Points, in no order, along strands that fork and pass close to each other.
Two points are linked if the straight distance between their rows is under 94.6.
Gomug: [-15   8 -12  19 -13   9  -1  31  14 -13   2  11 -24  -6 -25 -14 -19 -30
   3   8  13  -8  14  -6   9  26  -9 -42 -15  11  27 -41  -2  32   1  -5
 -14 -19 -24 -17   9 -11   0]
sike: [-17  -6  -4 -10 -17   3  17 -29  28 -15 -11 -25  29  18  -5  19  -6  12
   3 -21 -11  -8  12   9 -13  -4  20   0   5 -58  -4  11   7  -5   2  10
  -3 -16  10 -39  -3  33 -13]
zisu: [ -3 -12 -17 -24  23 -39   3 -23 -10  25 -15  -1  10 -14  20 -11  25  33
  19 -18 -31  18  16  42  -5 -18  25  30  -8 -11 -19  43  -9 -13   0  16
   8  13  30   1  -7   6   8]
gidek: [ 12  15  -8 -15 -16  25  -2  -6 -16 -17 -12   2   0  55 -18  14   7 -33
  -6  16 -27  11 -15  -7  -9 -42  -3  20   3 -19   4  17 -21 -14 -35  26
 -25   3  20  10  40  12 -14]
zuno: [ 22   6 -12   1   5  25   7  -8 -15 -26   4 -22 -23   1   1   5   8  13
   7  19   0  -4 -12 -16 -13  -9 -11 -14   9  18  12  11 -17 -16  20  -1
   3   4   6  -4  18  -2   3]
zatun: [ 15 -15  -1   8  -9  -3 -28  -3   4   6 -35 -27   5 -10   9  22  13  21
  -1 -22  10   0  15   9  -7 -16   3  12 -16  -9 -13  -7 -12  -2 -18  -4
 -19  -8  -8  17  -4  -1   2]
Lefe: [ -6  16  -2  15 -15  30  22 -13  27 -37  14 -10  -7  26 -35  21 -10 -13
   8  12 -20 -24  -8  -1 -13  11  -4 -11  15 -45  17  -1  -1  -8  13   7
   5  -5   0 -15 -13  15 -12]
feber: [-29   5  14 -22 -32 -24 -20  24   9  -2  15  33  16  30   3 -33   5 -22
 -10  15   8  16 -13  22  -9  29  18  29  -3  14 -11 -22 -11  -7 -22  -8
  23  -2   8 -24  -3  14  -1]
Zazon: [ 16 -13  -3  -7  36  10   4   1  -3 -19  15  -8 -42 -29  34 -40  26  34
   8  -7  28  18 -26 -28 -12   5 -23  -5   9  30  -4   3  -6 -11  43 -21
  13   0   8  -3  10   2   4]
dapir: [-17   3   7  20 -26  29  15  -8  10 -39   4  11  -9  31 -16  20 -24 -25
 -13 -21  -3  -9  -9   1 -14  -9  -5   6 -16 -41   1 -22  31  31  -9  -6
 -31 -44 -14 -10  -2  18 -10]
silak: [ -2   6  -2  28 -11  -9 -12  46   2   7 -12   9 -27 -19 -22 -17  10 -34
   8  10  19 -16  13 -21  17  12 -33 -27 -10  17  18 -28  -3  21   4  -4
 -15 -15 -40  13   6 -14   7]
bato: [ 14  23  11  11 -17  22  16   0  10  10   1   4  12  15 -25  18  -5 -32
  -8  16 -29 -15   1  -2  10   9   8  -3  23  -1 -27 -22   5 -12 -22  16
   9   5  22  11 -19  20   2]
zat: [ 29  22  16 -11   3  28  11  -9 -13 -21   5  14 -12  61  -5  10  19 -32
  -9  29 -26  15 -19 -30 -16 -26   1  11  26 -11  -2  11 -15 -27  -9  19
   5  16  20   9  23  16   1]
Gep: [ -2  -4   2  16 -17  34   0  -1  26  -6   4  -7 -13  22   5  -3 -12 -23
 -11 -26  11 -13  19  -5  -4  15 -13  -8  -9  13  -6 -21  17  27 -13 -13
 -27 -24  13   9   2  17 -11]
monu: [ -2 -10 -15 -20  30   1  38 -37  -2  -2  15 -19  -6  -9   2   7  -7  46
  17   0  -9   0  -8 -10   2 -12   2 -20  27  -4   5  38   3 -22  43  -3
  22   9  34 -21  11  -4   5]
Vabeg: [  8   4 -15  23   2  21  -9  10  -4 -31  -3 -16 -35 -14 -27  10   9   4
  14  28  -2 -21  -2 -14  -8   4 -20 -26  10   0  35  -5 -34 -11  26  -4
   9  -4 -25  -4  -4 -17   0]
par: [  0 -19 -32   7  19  -4 -13 -15 -28  33 -11 -10  -6 -38   3  19 -25  29
  -3 -27   3  10  15   6   1 -19 -10 -20 -43  23   9  21   6  22  -4  -2
 -21  30   7  13  26 -40  15]
bebet: [ 14  -8  18   2 -13 -31 -43  22   5  22 -38   3  21 -16  10  18  14  15
   4 -29   4  10   9  19  -3 -13  23  30 -10 -16 -34 -13   4  -5 -25 -12
   5  -8 -16  23 -22  -6   7]
Fuzas: [ 18  12  -5 -17  -7 -15 -27 -10   7  21   4  -9   9  -9  -7 -14  20  16
  16  -3 -24   6   7  30  -3  13  32  -2  -8   0 -13  -2 -27 -29 -15   8
  16  34  33   6 -15   8   9]
Bulop: [  3  17  25  19  11 -12   5  41  10  -4   6  21 -16 -18 -21   0  11 -24
   3  21   4 -30   1 -20  23  14 -30  -8  29  -3  10 -14  10   2  27   2
  27 -18 -46  12 -36  -4   2]
ganot: [ 12  -2  19  32 -15   2  22   8  -8  18  -5  16   9   2   4  14 -21 -35
 -25 -12 -10 -20   6 -10  24 -10 -20  10   7   1 -32 -21  50  24 -13  -7
  -9 -22 -14  31 -21  25   1]
pok: [  3  10  13 -41  12  -4  30 -22 -33 -12  21   4  10  39  32   0  -6  -7
 -18  16   3  12 -19  -9   4 -30  -1  24  -3  16  -5  31   6   3  -7  13
 -19  -6  10  -5  38  16  -9]
Sif: [ 10 -22 -27  18  -1  14 -38  -3  12  21  -2 -23 -23 -42   0 -12   3  28
  14 -22  10  -5  17   8  -1  19 -13 -24 -14  30  15  -7 -23  -5   4 -26
  -2  17  16  22  -3 -21   1]
buri: [ 17 -10  -9  29 -18  27 -29  27   4 -35 -26   1 -29  15 -24 -12  32 -10
  11   8   4  -9  -3  -9 -23 -12 -28  12   5 -16  20 -13 -52  -9  -1  -2
 -20 -18 -29  12   9  -1 -13]
tupas: [  6 -11  10  12  33  -5   1  13 -11  -3   6  -3 -26 -32  20  -8  18  12
   1  11  23  -4  -3 -27  11   0 -33  -3  18  20  18  17  10   3  41 -10
   3   7 -44  23 -12 -19   0]
Nuf: [ -2  -1  20  16 -24 -11   9  18  -2  26  -3  34  25   1   8  -2 -14 -30
 -24  -8   1  -2  -5   4  22  10   7  18  11  11 -36 -27  38  20 -20 -11
  18  -8  -9  11 -24  18   2]
laf: [ 10   5  24  -7  17  32  26 -24  28  -2  34  -8 -17  18  14  -5  -5   4
  -9  -5   2 -16   4 -21   8  29  -6 -17  36  13   3   4  15  -7  29  -8
  22   4  19   5 -29  16  -5]
Sitat: [-18  -3   3 -18 -15   0  12 -14  -6  -7  31   9  15  19  22  -6 -39  -9
 -18 -18  22  24  -5  13   2  15  31  -3 -23  -3  -1  -8  39  41 -24  10
 -24 -12  11 -31  20  11  -5]
pido: [  3 -15 -12   4   9   2  -5 -27  19  21   6 -22  -4 -25 -24  21 -13  32
  11  -4  -2 -17  16   4  13   7  -3 -28  19  -5  12  11 -12 -25  12 -20
  13  23  15   9 -24 -25   3]
ruz: [-25 -11 -24  -8   6 -29 -30   0   0 -12   3 -16  18 -48  -6 -16   8  27
  26   9   1  19 -18  20  -2   4  24 -16 -12 -39  12   5 -30 -24  16  -3
  14  13 -15 -41 -12  -7  -7]
mebid: [-22   8  16   9 -12   9  29   0   0 -45  18  24 -12  30  -4   2 -10 -25
 -18   8  16  -9 -12  -4  -8  -1 -19  21 -11 -26   8  -6  14  30   2  -5
 -26 -42 -40 -11   2  16 -18]
dila: [  7  -3  11 -13  21   0  21 -29   4  30  26   9   3  -8  32  -4  -6  11
  -5 -25   9   9   3   9   8   9   0  20  -9  37 -19  21  30  12   1  -2
 -11  37  17  25  -3   3  -8]
losut: [ 21  -3 -18  10 -31  25 -39  11 -11  -4 -33  -8  -6  18 -18   3  17 -27
  -1   8 -12  11   3  -4 -20 -13  -5   9 -14   7   4 -21 -42 -15 -46  11
 -30  -1  18  21  31  -4  -1]
mif: [-10   3 -31 -14   0  -3  26 -31   4  18  -3 -21  21   1 -24  27 -21  12
   5   3 -25 -13  24   4   1  -1   5 -27  10 -22  14  32  -1  -4   4   6
  15   5  38 -16  11  -4  11]
Nakif: [ 22 -18   9  15   3  -5 -17   2  15 -10 -43 -32   1  -2  10  28  20  39
   2 -13   9 -15  12  13 -11 -33 -12  27   3 -32 -17  15 -21 -22   7  -8
 -19 -22 -29  14  -9   9 -14]
tuzad: [-18   1  20  15 -24 -28   1  31  -9   2 -17  31  35   6  -2  12 -15 -25
 -20  12   1  -4 -15   7  11  -7  11  25  16 -19 -31 -30  27   7 -14  -3
  27 -18 -37 -10 -29   7   3]
nes: [ -4 -15   3   1   0 -12 -23  31   2  -9  -2  11 -16  -1  21 -58  28   2
  10  -4  43  -3  -6  -7  -2  11 -24   2 -10  30  13 -11 -31   6  18 -24
 -13 -12 -21  -9  20  -1  -9]
Voko: [ -9  19  23 -14  24 -31  23  10  -5   7   5  16  24   1  -1  15   7  11
  -5  28  -1   1 -11  -1  12   0   9  16  26  -6 -16  13  16 -15  17  11
  29  26 -21   1 -30  -7   4]
nef: [  8   8   3   1   1  41  18 -11   4 -20  29  -4 -23  34  21 -10 -13 -22
 -10  -1  12  -9   2 -18  -7   4 -19  -8  -2  35  13  10  12  18   3 -11
 -19 -12  17   4  27  15 -16]
ziru: [ -4 -39 -28  20  12   2 -28 -16   3  19  -6 -16 -19 -56  12   8 -11  43
   8 -35  20   4   7   7  -1  -7 -11 -15 -25  11   7  11  -7   1  14 -27
 -14  17  -4  10   0 -35  -5]
Genip: [ 30 -12  11 -11  39   0   2 -14  -8   9  12  -1 -32 -29  33 -29  28  32
   6  -8   7  20 -19 -13  -6  -1  -8   5   4  28 -14  13  -2 -26  33 -18
  26  36  20  16  -7  -1  13]
Pafa: [ -9  -6  -2 -14  -7  17  15 -12  -1 -22  40   5  -3  29  35 -23 -26 -13
 -21  -2  27  12  -6   6  -3   9   1   3 -16  23   7   5  13  31 -11  -3
 -30 -20  14 -20  38  20 -21]
daba: [  4  21   4 -27  11 -13  16  -9 -13 -10  24  -1  14  -1  -1 -15   7   2
  10  36 -12  15 -23   5  -2  13  22 -13  16  -2  12   7 -11 -23  13  18
  33  34  18 -28   4   4  13]
Dupuv: [-12 -16  16   0  28 -30 -12  -6  16  24   5  24   3 -42  38 -12   1  17
   2 -22  17   7  -6  22  -4   1  -2  30 -15  10 -15  18  20  -2  13 -12
   3  25 -33  13 -26 -23 -14]
les: [-16  -1  17   0  11  -4  27  -6  -5 -34  20   7  -4  14  23   1  -4   8
 -20   4  34 -13  -7  -2   1  -5 -15  23   2 -13  -3  15  22  20  22 -10
 -19 -26 -46  -6  -9  13 -22]
Bipa: [ -1   2  19  -9  19 -17  22  -2 -16  20  13  16  12  -3  22   0  -1   0
 -19   1  18   5  -3  -9  13  -2 -12  29   1  26 -18  17  33  14   1   2
 -11  20 -15  30  -1  -2  -4]
bivis: [ -7 -16 -29  -8   8   6  16 -29  -9  -6 -17 -35   6   4  15  12  -5  42
  -1 -28  -3   0   9  13  -8 -35  -2  10 -15  -9 -12  48  -2   5   8   2
 -19 -27  29 -18  33  11  -4]
kef: [-26   6   5 -10  21 -32  42 -17  15  21   6  10  31  -8  -8  25 -12  20
   4   9 -16  -4   7   5  26   3  16  -5  30 -35  -8  15  25  -8   9  15
  21  12 -11  -9 -35  -7  -5]
riv: [ 10   0 -19   6 -20  34  -8 -13   5 -28 -19 -21   0  42 -17  10  11  -6
   4  -6 -13   2  -4   5 -22 -31   1  12   0 -31   0  16 -26 -18 -15  15
 -25  -6  19  -6  26  18 -15]
Bar: [ -4  -3   7  14 -16   6  15  -5 -14   9 -19  -1  18   9 -12  40 -28  -8
 -12 -22 -18 -12   7  -2  12 -22  10  -2  -5 -19 -25 -26  44  24 -19   5
 -16 -21  -2   4 -12   6   8]
nenel: [-15   9  22  -9  16   4  39  -3   7 -21  39  20 -10  19  21 -15  -7 -12
 -15   6  31  -9  -8 -14   9  22 -14   3  18  13   9   6  30  28  31  -8
   1 -12 -26  -8 -11  12 -14]
zofef: [  2  12 -25 -16   8 -17  -2  -2 -27  -5  10 -14   7 -29  -8  -6   7   5
  23  33 -10  16 -17  16   3  -2  13 -21  -4   8  22   4 -25 -16   3  19
  14  33  14 -18  19 -16  14]
guf: [  4  -8 -10  39 -20  36 -13  23  11 -32 -19   0 -39  14 -29  -1   8 -23
   6 -16   8 -18   9 -10 -16 -12 -41  -2 -23 -12  31 -14 -18  19   1 -16
 -32 -34 -27  18  13  -1  -5]
gop: [-31  10  17 -11  -3 -41  14  11  -1  -2  -1  22  39  16   7  11  -5   2
 -18   9  15   6 -12  12   3  -7  14  35   6 -22 -31   3  25   0  -7   6
  16  -4 -30 -16 -22   5  -4]
Gano: [-20 -14   6   3   5 -16   5 -11 -18  33 -28   4  28  -9   2  35 -25  26
   6 -45 -19   4  20   7  17 -21  33   2  -9 -13 -18  -4  47  34 -20  15
 -10  -9   1   7  -8 -18   9]
Gub: [ -4  -8 -21   8   8  11   4  -7 -19 -22   8 -22 -18 -20   9   6  -7  24
  -4   4  24  -6  -5  -1  -3 -10 -15 -12 -12  13  14  15  -6   8  20 -10
 -18  -4 -14  -6  22 -10  -9]
gan: [ -7  -7   7 -22   0 -13  16 -17 -19 -25  -3  -4  15  35  26  -3   9  13
 -14   3  17   7 -22   2 -10 -31   0  41  -6 -14 -18  32  -7  -8   6   5
 -26 -26  -8 -23  26  24 -20]
Tus: [-22  14  -6   5   1 -10  26   1 -16   2  18  16   9 -12  -5  16 -31 -13
 -18  12  10   8  -5  -2  19  11   4 -12  -3  -3  -3 -15  36  30  -5  13
  -5   2 -27  -4  -8  -8  -3]
Zifop: [ 12 -19  -3  18   0   3  -4 -16  29  27 -18 -25  -4 -14 -27  51 -20  25
   1 -23  -2 -30  31   0  14  -5 -12 -20  17 -23  -7   2   7 -16   1 -23
   4  -4  12  24 -34 -18   6]
tibi: [ -6   8 -15 -29  -7 -24   3 -16 -21  18 -20 -10  33  13   2   9   3  -6
   3 -11 -28  29  17  19  -5 -17  34  17 -17 -12  -5  18   3  11 -39  29
  -6 -11  32 -12  22  14  21]
nifo: [ 10  17  29   9  -4   3  10  38  20   9   4  25 -15  15 -19 -28  14 -40
   3  10   8 -30   1 -26  21  23 -26 -14  23  22   2 -25   9   3  16   1
  14 -10 -13   7 -17  12   1]
Vobe: [  5   9   3  18 -31  10   5  10  -1  18  -3  17  18  -2 -15   2 -19 -40
 -10   6 -20   0  -1   5  21  23  21 -15   8  10 -18 -49  19  16 -28   2
  14  -3  11  -5 -20  13   8]
tuf: [  9  13  44 -13  25 -13   9  18   3  13  17  21   1   8  11 -13  15  -2
 -18  19   3   9  -7 -22  -1  13  -7  19  34  20 -13   5  19 -18  24  -5
  51  26 -11  16 -31   2  22]
fer: [-19 -10   3  23  -3  -8  -2  14 -18  23  -1  27  13 -41  -1  17 -32  -8
  -5 -14   1   8  -3  -4  24   4  21 -19  -4  -4  -7 -31  46  32  -8   5
   2   4 -31   2 -21 -25   5]
noke: [  1  24  18  -8   2   3  18  -8  10 -23  21  -6  10  17 -20   2   4  -2
   4  37 -21 -11 -13 -12  -8  20  16 -10  32 -33   8  -1  -8 -25  19  20
  30  17  -1 -29 -11  14   0]
pap: [ -9  18  -7  11 -23  11  29   7 -31  -6  17  18  -4   5 -23  16 -46 -41
 -21  20 -11   1  -4  -7  12   2   0 -22 -13   8   2 -29  39  39 -27  10
 -12 -15 -10  -6  16  -1   9]
goni: [-10  -6 -26  12   7  -6 -21  12 -14 -36  -5 -27 -11 -42 -13   1  17  29
  22  26   6   0 -22   1  -7  -9  -4 -19   0 -18  17   3 -42 -24  25  -2
   2  -6 -27 -29   7 -16  -9]
Vogup: [ -4   4 -26 -18   6  11  32 -32   2   1  32 -18   3   0  -1  11 -33  17
   3   6   1 -11  -6   4   6   4   2 -30   5   7  19  30  12   5  20  -1
  10  17  32 -21  18  -9  -1]
rizov: [ 23   2  10  -7  12  40  11 -35  17   2  25 -23 -15  19  26   0   0  20
  -2 -17  -5  -7   3 -14  -4   6   4 -14  19  25  -8  19   1 -24  16 -12
  12  16  50   8  -1  18  -3]
tafi: [ 12  -2 -11  16   0  18 -27   7  19  20   0 -19 -20 -29 -27   0   4   6
   8   5  -4 -19  19  -4   9  30 -13 -35  10  22  20 -21 -24 -15  -1 -13
  15  15  13  23 -20 -17   8]
Vipe: [ 11   5  24   7 -17  12 -21  15  52  25   1  11   4   9  -4 -28   3  -8
   0 -28  -1 -15  15  11  10  38  13  -4  10   6 -25 -35  -1  -3 -20 -16
  19 -15  23  12 -34  27  -8]
mobo: [ 13  14 -30 -16 -17  19  -1 -14   0   4  15 -21  12  16  -5   4 -23 -18
   2  12 -11   8   2  12  -6  -4  16 -20 -22  21  15   7  -6   1 -31  15
  -5  12  53 -14  39   4   8]
muzu: [ 14  21   5  15   0  52  19   1  25 -40  20   5 -35  37 -29  -6  -2 -23
   9  17 -22 -17  -6 -23 -14  16 -13 -24  23 -10  34  -9 -14 -10  23   3
  18  -2   9  -6  -6   7   0]
panu: [ 18  11  21   4 -13  19  -9   6   3   7 -11   9   3  31  -2  10  18 -29
 -14   5  -9  -7   4 -11  -6  -6  -7  24  11   6 -28  -6 -12 -15 -31   6
 -15  -2  17  29   3  19  -8]
Kag: [ 30  23  30  -8   5  21  -6   0   4  -9  13  11  -1  44   5 -19  24 -24
 -13  29 -19  15 -10 -23 -20   6  14   6  26   7 -10  -7 -26 -40  -2  12
  31  23  32  -1   5  13  13]
Kunu: [ -2  -6  15  10  -1 -26 -24  19   8  29 -20  22  22 -38   7  16 -10   5
   3 -26   0   8  -1  11  13  -1  24   8  -1 -12 -24 -18  29   7 -12  -6
  16   3 -28  18 -36 -20   0]
tesug: [ -6  -3  -1  -8  11   1  26 -29   8   5 -25 -27  21  24   6  25   7  27
  -2 -10 -26  -4  27  12  -6 -21   6  19  13 -33 -14  39   2  -7  -1  14
  -6 -22  20  -7   3  24  -4]
tusu: [ -3  29  -5  22 -12  22  30   4 -21 -29  -1   7 -17  11 -48  38 -18 -26
  -3  25 -20 -16  -9 -12  -3 -23 -27   1 -21 -17  23   2   7  13  -8   6
 -14 -12 -23  15  10 -11  10]
narik: [ -5   1  -9  -4 -22 -22 -32  -2   7  27 -25 -10  25 -30 -28  24   1  12
  29 -15 -30   6  13  10   8   6  46 -21   0 -35  -1 -27   0  -9 -22   6
  19   8  12 -10 -25 -12  15]
tuvop: [ -7  23 -17   9 -16  19  29  -6 -19 -15   5   5  -2  15 -36  40 -54 -20
 -16   5 -18 -21  -3  -7  -5 -15  -4 -29 -33 -26  15   1  36  36 -12   2
 -15 -17   2 -12  18 -12  13]
rut: [  9  -9  -3 -15  -1 -17 -31   7 -13   1  12  11  -7 -10  24 -42  25   8
  10  -6  13  14 -10  26 -11  11   7  22 -18  30 -10   1 -24 -12  -5 -15
   3  20  17   6   1   1   1]
Ter: [  7   8   1  -1   7  37  12 -17  28 -14  33 -12 -22  13 -14 -12 -16   4
   6  14  -8 -21   1 -15   2  38  -4 -43  29  12  28 -10  -8 -13  24 -10
  28   4  26 -11 -14   3  -1]
mul: [  0 -11 -36  17 -27  35 -27  16  19 -35 -17  -8 -19  14 -13 -26 -16 -16
  12   4   9   5  10   7 -20  19   2 -29 -24  11  33 -31 -32  12 -13  -5
 -21 -23  11 -25  34  -8  -3]
zipe: [ -5 -20  -7  22  -5   0  -5 -12  21 -25 -22 -31  -7  -6  -6  37  -5  34
   4 -13   6 -24   9   7  -8 -21 -10  -1   1 -54   5   9  -8  -9  21 -13
 -12 -29 -34  -9 -21  -1 -16]
kob: [ 12   5 -12  25  -4  -8 -22  33 -20  31 -12  -6 -16 -38 -14  -4  14 -23
   3  16   6   0  14 -20  16  10 -30 -15  -5  38  10 -14   1  16 -14   1
 -12  14 -17  42   8 -27  17]
goz: [ 11   9   0   8   7   8  -8  24   8  28   9  -3 -23 -21 -10 -29  12 -14
  14   9   5  -8  14 -20  18  34 -20 -30   7  50  22 -16  -4   7   7  -3
   7  22   7  27  -1 -14  13]
benab: [  2   5 -24 -14 -11  -8  -3 -24   8  37 -10 -20  17 -10 -20  22  -6  14
  15 -13 -31   3  24  17   6   6  24 -21  -7  -6   0   5  -7  -9 -19  10
  13  19  43   3  -3  -6  20]
kapog: [ 10  -4  25  24 -24  -1 -26  46  43  14 -29  19   2   4 -17 -27   2 -29
   3 -28   9 -23   8   3  12  18  -8  -7   7  -6 -14 -54   1   8  -8 -14
  11 -33 -13  -4 -24  17  -4]
zudor: [-19  -5 -15 -11 -14 -10  -4 -14  -6  -6   2 -12  17  -7   2   7 -19   7
   3 -15  10  19   0  16  -1   7  33 -14 -21 -22  12  -9  16  20  -9  11
 -10  -3   1 -32  10  -3   2]
pere: [-18  -7 -20  13  -1  12  -6   6   7 -12  15  -7 -17 -22   2 -12 -16   3
  -3   1  27  -1   6   5   4  23  -9 -31 -11  14  26 -14  -3  26  11 -11
  -9  -7 -19 -11   5 -15  -6]
vezo: [ 25   0  22   6  14  -4   3  15 -19   2   0   2 -30   7  15 -12  31 -17
  -7  19  13  -7   0 -47   1  -3 -41   9  15  28   9  14   9   3  21  -8
  -4  -3 -29  36   2   0  16]
Dazul: [ 18  12  44   3  14  19 -11  25  40   5   9   9 -10  25 -12 -37  18  -8
  -2   3  -1 -24   8 -19   1  31  -4  -8  28   8   0 -24 -16 -22  21  -3
  38  -3   6   2 -26  16   3]
zon: [-29 -22 -32 -14  22 -34   9 -28 -16  13 -17 -12  19 -33  16   1   3  34
  16 -22 -27  29  19  31  -5 -17  22  12  -9 -29   7  41   2   3   3  15
   6  -5  19 -21   8  -2   4]
Losi: [-39 -16 -30 -13  10 -31   2 -12 -13  -3  -7 -12  27 -38   7   5  -7  24
  17 -12  -3  28   2  15   1 -14  26 -16 -17 -43  20  20  -2   3  15  13
   1  -1 -15 -42   7 -13   0]
dek: [ -6  15  29 -17  22  -6  20  13   2 -17  29  24  -6  18   9 -24   9 -11
 -15  29  16   4 -18 -20  -1  27  -7   1  30  15   7  -2  10   2  33  -6
  35   6 -22 -17 -17   6   7]
Fev: [ -2  -7   7  21  -5   2  10  -6  30  -9  -4 -12  -7 -10 -19  44 -19   5
  -4 -11  -2 -31  12   0   9  -2 -17  -9  14 -39  -3 -13  20  -1  12 -12
   1 -26 -18  12 -42   1  -6]
Furi: [ 10  -4  23 -17  15 -21   1   9 -38   8   2  13  -1  11  32 -10  22  -7
 -16  20  16  10 -13 -26  -1  -9 -24  33   4  32  -4  18   5  -1  10 -10
  -6  16 -13  28  16  -4   8]
duv: [  7 -17   0  -9  43 -11  14 -24  -5   9   1 -13 -15 -37  10  -2  16  57
  24  -5  -4   9 -13   0   7 -17   2  -4  16   1  -8  26  -9 -35  40  -7
  18  23  13   0  -9 -16   3]
mobe: [  1  14  -2 -16   5 -44  -8  16 -34  20 -27  10  27  -3  -8  16  23   0
  -2  28 -11  15   1  10   3 -24   7  26 -10   4 -17   4 -20 -13 -24  17
   2  16  -8  13   5 -15  22]
dem: [ -1   2 -31 -19 -17   9  -3 -19 -13   6 -21 -28  23  17  -8  16 -21  -7
   0 -18 -26   9  18  10 -16 -23  22  -8 -27 -13  14  22   4  19 -31  21
 -10 -16  43 -25  43   5  16]
kodug: [ 14 -17 -31  10 -26  26 -42  12  -4 -24 -20  -5 -14  13   3 -31  12 -12
   9   6   6  16  -7   4 -24  -1  -2   4 -21  20  18 -20 -53 -12 -29   0
 -32 -18  22  -4  45   1 -11]
Mizip: [ 20  -6 -21  -1 -18   2 -33  -6 -13  12 -40 -31   8  -1  -8  17  17   8
   8 -15 -13  12  16  14 -15 -23  13   4 -28   5  -6  -2 -31 -11 -34   8
 -19   1  23  10  20  -3  17]
Lumu: [ -5 -20 -17   2 -23  11 -12 -17  15 -31 -33 -32  14  16  -4  10   7  17
   9 -27  -1   2   3  10 -29 -20  16  12 -10 -55  -1   9 -15 -12  -3   9
 -20 -25   2 -40  16  26 -16]
zut: [-11  -1   7  13  27 -12  -6  25  11  17   9  13  -8 -48  -6  -2   0  -5
   2  13  11  -9   2 -14  29  19 -21 -18  19   7  14  -3  12   2  22   0
  16  10 -44  21 -37 -30  -7]
bikol: [ 15 -20  31  -2  26 -17 -15   2  18  11  -5   1   1 -17  39 -12  20  43
   1 -24  24  -3  -2  16  -6  -4  -7  40  11   6 -24  28   5 -21  26 -24
  10  12 -14  27 -23   3 -14]
motep: [ 22  14  26  -6   5  13 -21   3  14   6  15  -1  -4   9   1 -33  24   6
   3  10 -11  -3   1   0  -8  28  15  -1  17  19  -5 -12 -27 -28   2  -4
  29  20  29  11 -15  11  11]
pez: [-20  -3   8 -15 -18  -8  -2  15  -6 -12  15  28   4  28  19 -27  -4 -28
 -21  15  26  13 -11   2  -5  20   0  16 -13  17   3 -15  -9  21 -13  -2
 -16 -20  -3 -15  24   7 -13]
kabon: [  9   2 -48   7 -27  37 -13  -3   9 -29  -6 -24  -4  12 -19  -1 -23 -10
   7  13  -7  -6  -6   7 -26  -3   6 -27 -22  -5  26   7 -18  -3  -9   3
 -10  -4  35 -28  39  -4  -5]
Zuf: [  5 -10  13   6 -13  -2 -28  35 -13 -32 -19  22 -14  32  -8 -10  38 -13
  -5  29   5  -4 -22 -17 -29 -14 -24  39  14 -15  10  -6 -50 -19   7   0
  -1 -13 -34   1  13  -1 -11]
vobad: [ -7  18   5 -38  12 -20  31 -20 -21   7   2   1  34  35  13   2   4 -12
  -8  14 -24  16   1   8   0 -22  16  29   6  -5 -12  39   3   1 -21  30
  -2  -8  28 -11  26  24   5]
furo: [ -9   1  -1   9 -27  -5 -13  -2  15  22  -1   5  22 -24 -24  14 -21  -5
  10  -8 -21   0  -1  10  22  28  41 -27  12 -22  -6 -44  22   5 -18  -3
  26   1   9 -13 -37  -3   4]
zis: [ 15  -6  30   1  -8   6 -28  24   1  -1 -14  12  -8  30  14 -22  38 -19
  -7  11   8  -7  -3 -22 -19  -2 -22  32  16  15  -7  -2 -33 -20  -2 -10
  -1  -6   0  21   8  10  -2]
Fadu: [ 11  13  13  11  -7  23  16   2 -25 -23  -7   4 -23  27 -19  23   5 -25
  -8  14 -11 -13  -4 -26  -5 -31 -36  25 -10  -4  10  11   1   4  -8  -2
 -31 -13 -23  34  17   2  -4]
kubi: [-14 -14 -11 -12  13 -32   4 -33   6  48 -13  13  16 -23   6  20 -11  25
  19 -43 -30  18  24  22   6  -8  37   5 -11  -9 -14  11  30  12 -13  15
   3  14  12   4 -19 -22   9]
Zezuf: [ -8  -1   6 -22 -12 -30  -7   4 -31  -8 -17   9  23  24  11   5  13  -4
 -17  22   7  12 -18   5 -12 -24   3  43 -14  -7 -10   9 -24 -12 -17  11
 -14  -6 -11  -8  22   4  -2]
Kufi: [-17  -2  22 -19  -5 -23 -25  22  12   8  17  24   5  10  16 -39  19   0
  -2  -2  18   7  -6  21 -10  22   1  33   1  24 -12  -3  -6  -7  -3 -21
  23  11  -2   3 -13   7   0]
Ramav: [-27  -7  -4  -5  26 -31 -14   2  -1  13  11  23  10 -51  17 -11  -2   6
   6   1   8  23 -17  19   2   5  13   3 -24   1   2   4   1   1   8   1
   3  27 -38  -9 -23 -37  -5]
zala: [ -8 -18  -9  -7  22  -6  -9  19 -18 -20  20  12 -29 -30  30 -61  17  15
  17  -2  38  19 -27  -1  -4  11 -14  -1 -10  40  10  -5 -20   8  27 -19
  -6   1   1 -17  30 -11  -9]
lor: [ -1   5   2  -8  29 -33  24 -16   3  52 -13  20  16 -21   5  21   1  24
   5 -12 -24   7  16  16  18 -12  12  16   1   8 -24  19  23  -5  -8  17
  11  29   2  29 -24 -19   6]
geze: [  2   3  16  11 -16  17  -1  19  47  16   5  11  -8  27   7 -37  -2 -32
   3 -29  18 -17  19 -10  19  31 -12 -13  -3  29 -12 -31  10  16  -8 -13
 -17 -13  21   6   1  26 -11]
legi: [ 22  11  18 -14   4  14   1 -23  13  22  18  -4   7  20  28   0  15   5
  -2 -20  -5   0  11   7   4   7  14  13   4  28 -28  16   3 -15 -13  -4
  -3  23  46  27  -7  25  -2]
gol: [ 18  -2 -24 -19   4 -11  -9  -8 -30   2   5 -14  -5 -18  13 -15  13  10
  20   3   1  18 -13  23  -2 -14  10   4 -24  30  -1  10 -26 -12 -11   7
  -9  22  33   0  29  -2   9]
dal: [-21  -7 -11   4  15 -30 -20  21 -36   9   4  20   6 -45  13  -7  -2  -7
  -4  13  22  30 -12   5   3  -5  -1  -3 -31  14   9  -5  -1  18  -7   8
 -17  23 -43   4   9 -39   6]
feb: [-25  10 -20  -7  20 -29  16   5 -43   1   3   7  15 -22  -3  17 -19   0
  -8  22   4  21  -1   3  14 -21   1 -13 -19  -2  10   6  14  21  -9  25
 -16  12 -38  -4  15 -29   9]

A fork is a point with three links. Follow the links from the first point to the second and name the forks in between, in order.
pere; mobo | tafi > zatun
duv; noke | benab > motep
nenel; nifo | Voko > Nuf > Vobe > benab > motep
dapir; monu | Voko > Nuf > Vobe > benab

A fork is a point with three links, a tip a point with one. Leave the first point through the second and follow the links. Name the first fork or tip that comes.
gol; zofef | motep
tibi; dem | zatun
silak; Gomug | Losi
tupas; vezo | Pafa
Losi; ruz | tafi

Follow the links from the first point to the second, and from the first to the third. Name the last point that the two ways share.
losut; rut; dal | zatun
riv; kubi; guf | Vobe
Gano; dapir; tupas | Nuf
bato; Lumu; vezo | motep
kef; noke; monu | benab
buri; tuf; Zazon | Vobe
Vabeg; mul; Tus | zatun
motep; mebid; kubi | Nuf
gan; par; kob | tafi
Ter; sike; dapir | motep
